Each row is a point on a tangle of strands that fork and nearly touch. The rows are in no order.
In the rows, zero is written as 100.
Two points are linked if the straight distance between their rows is under 41.4. Some points are linked to none.
j_600: 92, 77, 91, 108, 73, 116, 126, 61, 117, 81, 92
j_363: 161, 152, 70, 158, 94, 102, 95, 92, 93, 140, 56
j_282: 94, 59, 112, 75, 148, 92, 11, 169, 100, 116, 146
j_540: 74, 33, 114, 35, 92, 101, 68, 104, 81, 139, 161
j_979: 98, 157, 112, 130, 113, 105, 149, 67, 82, 95, 49
j_424: 94, 70, 117, 77, 139, 85, 25, 174, 113, 94, 146
j_56: 75, 57, 117, 69, 71, 104, 99, 99, 132, 81, 128
j_879: 71, 50, 125, 57, 95, 98, 52, 144, 132, 98, 146
j_592: 132, 136, 87, 191, 90, 117, 98, 78, 99, 123, 56
j_865: 75, 50, 121, 59, 87, 100, 68, 130, 132, 91, 143
j_249: 107, 130, 95, 172, 94, 125, 120, 59, 97, 105, 53
j_420: 89, 100, 128, 85, 137, 71, 49, 175, 120, 68, 136
j_527: 66, 133, 141, 92, 112, 85, 140, 104, 99, 52, 106
j_990: 116, 132, 76, 86, 102, 85, 143, 89, 86, 87, 68
j_691: 131, 91, 52, 131, 83, 121, 109, 64, 98, 116, 72
j_760: 85, 150, 115, 117, 110, 105, 152, 70, 84, 82, 64
j_193: 138, 157, 71, 132, 100, 100, 125, 81, 93, 120, 48
j_918: 136, 167, 101, 171, 104, 109, 114, 78, 90, 131, 45
j_970: 78, 48, 118, 53, 131, 88, 31, 146, 76, 134, 171
j_844: 75, 142, 137, 94, 113, 83, 148, 96, 91, 59, 91
j_341: 97, 100, 89, 60, 101, 78, 120, 114, 90, 71, 118
j_899: 128, 169, 88, 131, 108, 94, 135, 78, 91, 122, 37
j_817: 93, 123, 103, 161, 92, 130, 131, 53, 98, 91, 63
j_101: 76, 56, 121, 67, 112, 97, 37, 158, 128, 99, 148
j_614: 101, 79, 110, 51, 130, 71, 53, 163, 81, 93, 154
j_582: 98, 63, 82, 92, 71, 112, 121, 68, 113, 89, 97
j_490: 75, 60, 116, 81, 69, 109, 111, 82, 134, 75, 116
j_378: 112, 168, 103, 127, 112, 97, 146, 75, 89, 108, 41
j_656: 94, 36, 92, 57, 69, 116, 100, 73, 103, 109, 122
j_789: 75, 52, 120, 56, 75, 100, 82, 116, 131, 90, 140
j_59: 79, 100, 125, 76, 113, 73, 88, 147, 116, 59, 136
j_927: 109, 118, 73, 96, 96, 97, 139, 80, 92, 86, 77
j_826: 72, 118, 118, 124, 95, 115, 144, 61, 101, 72, 85
j_682: 158, 130, 57, 166, 84, 112, 84, 90, 95, 138, 66
j_737: 86, 93, 126, 78, 121, 76, 64, 163, 118, 67, 142
j_27: 71, 98, 118, 119, 84, 115, 139, 62, 114, 66, 94
j_851: 150, 111, 56, 166, 81, 119, 88, 80, 102, 133, 65
j_791: 95, 50, 85, 71, 67, 114, 110, 74, 111, 96, 112
j_615: 123, 145, 75, 83, 112, 78, 147, 90, 87, 103, 53
j_113: 138, 102, 51, 150, 81, 119, 96, 71, 101, 122, 66
j_64: 79, 143, 121, 105, 111, 93, 154, 83, 85, 71, 73
j_611: 123, 96, 54, 108, 82, 116, 121, 70, 94, 102, 78
j_294: 90, 59, 115, 63, 145, 85, 19, 162, 83, 126, 160
j_13: 120, 127, 90, 186, 88, 123, 107, 63, 101, 115, 55
j_746: 69, 113, 137, 86, 113, 78, 105, 132, 114, 53, 130
j_319: 146, 137, 46, 103, 96, 100, 121, 85, 80, 128, 60
j_556: 78, 26, 114, 33, 75, 107, 77, 93, 92, 132, 145
j_613: 135, 150, 66, 84, 111, 82, 141, 92, 86, 118, 46
j_504: 85, 27, 105, 40, 68, 112, 86, 81, 104, 122, 134
j_434: 137, 158, 99, 187, 100, 110, 100, 81, 94, 131, 50
j_108: 147, 151, 64, 143, 95, 103, 113, 82, 94, 128, 50
j_509: 79, 83, 108, 113, 78, 114, 131, 63, 120, 72, 94
j_240: 61, 123, 144, 91, 110, 84, 126, 118, 107, 50, 118
j_779: 81, 118, 109, 142, 92, 125, 139, 55, 100, 79, 70
j_526: 102, 74, 113, 59, 144, 74, 35, 165, 77, 107, 159
j_99: 72, 35, 117, 39, 106, 94, 56, 118, 76, 140, 170
j_6: 74, 41, 117, 44, 114, 92, 48, 136, 78, 135, 173
j_266: 122, 109, 55, 99, 88, 107, 127, 76, 88, 100, 79
j_301: 83, 66, 118, 73, 124, 88, 36, 166, 119, 92, 148

A fork is a point with three links, a tip a point with one. Leave the first point through the second and follow the links. Name the first fork or tip that comes.
j_817; j_249 => j_918
j_691; j_611 => j_613
j_879; j_865 => j_490
j_746; j_59 => j_420
j_504; j_556 => j_294

Name the points in between on the shortest way along the links from the first point to the second, in order.
j_378; j_746 => j_979, j_760, j_64, j_844, j_527, j_240
j_613; j_266 => j_615, j_990, j_927
j_301; j_56 => j_101, j_879, j_865, j_789
j_509; j_791 => j_600, j_582
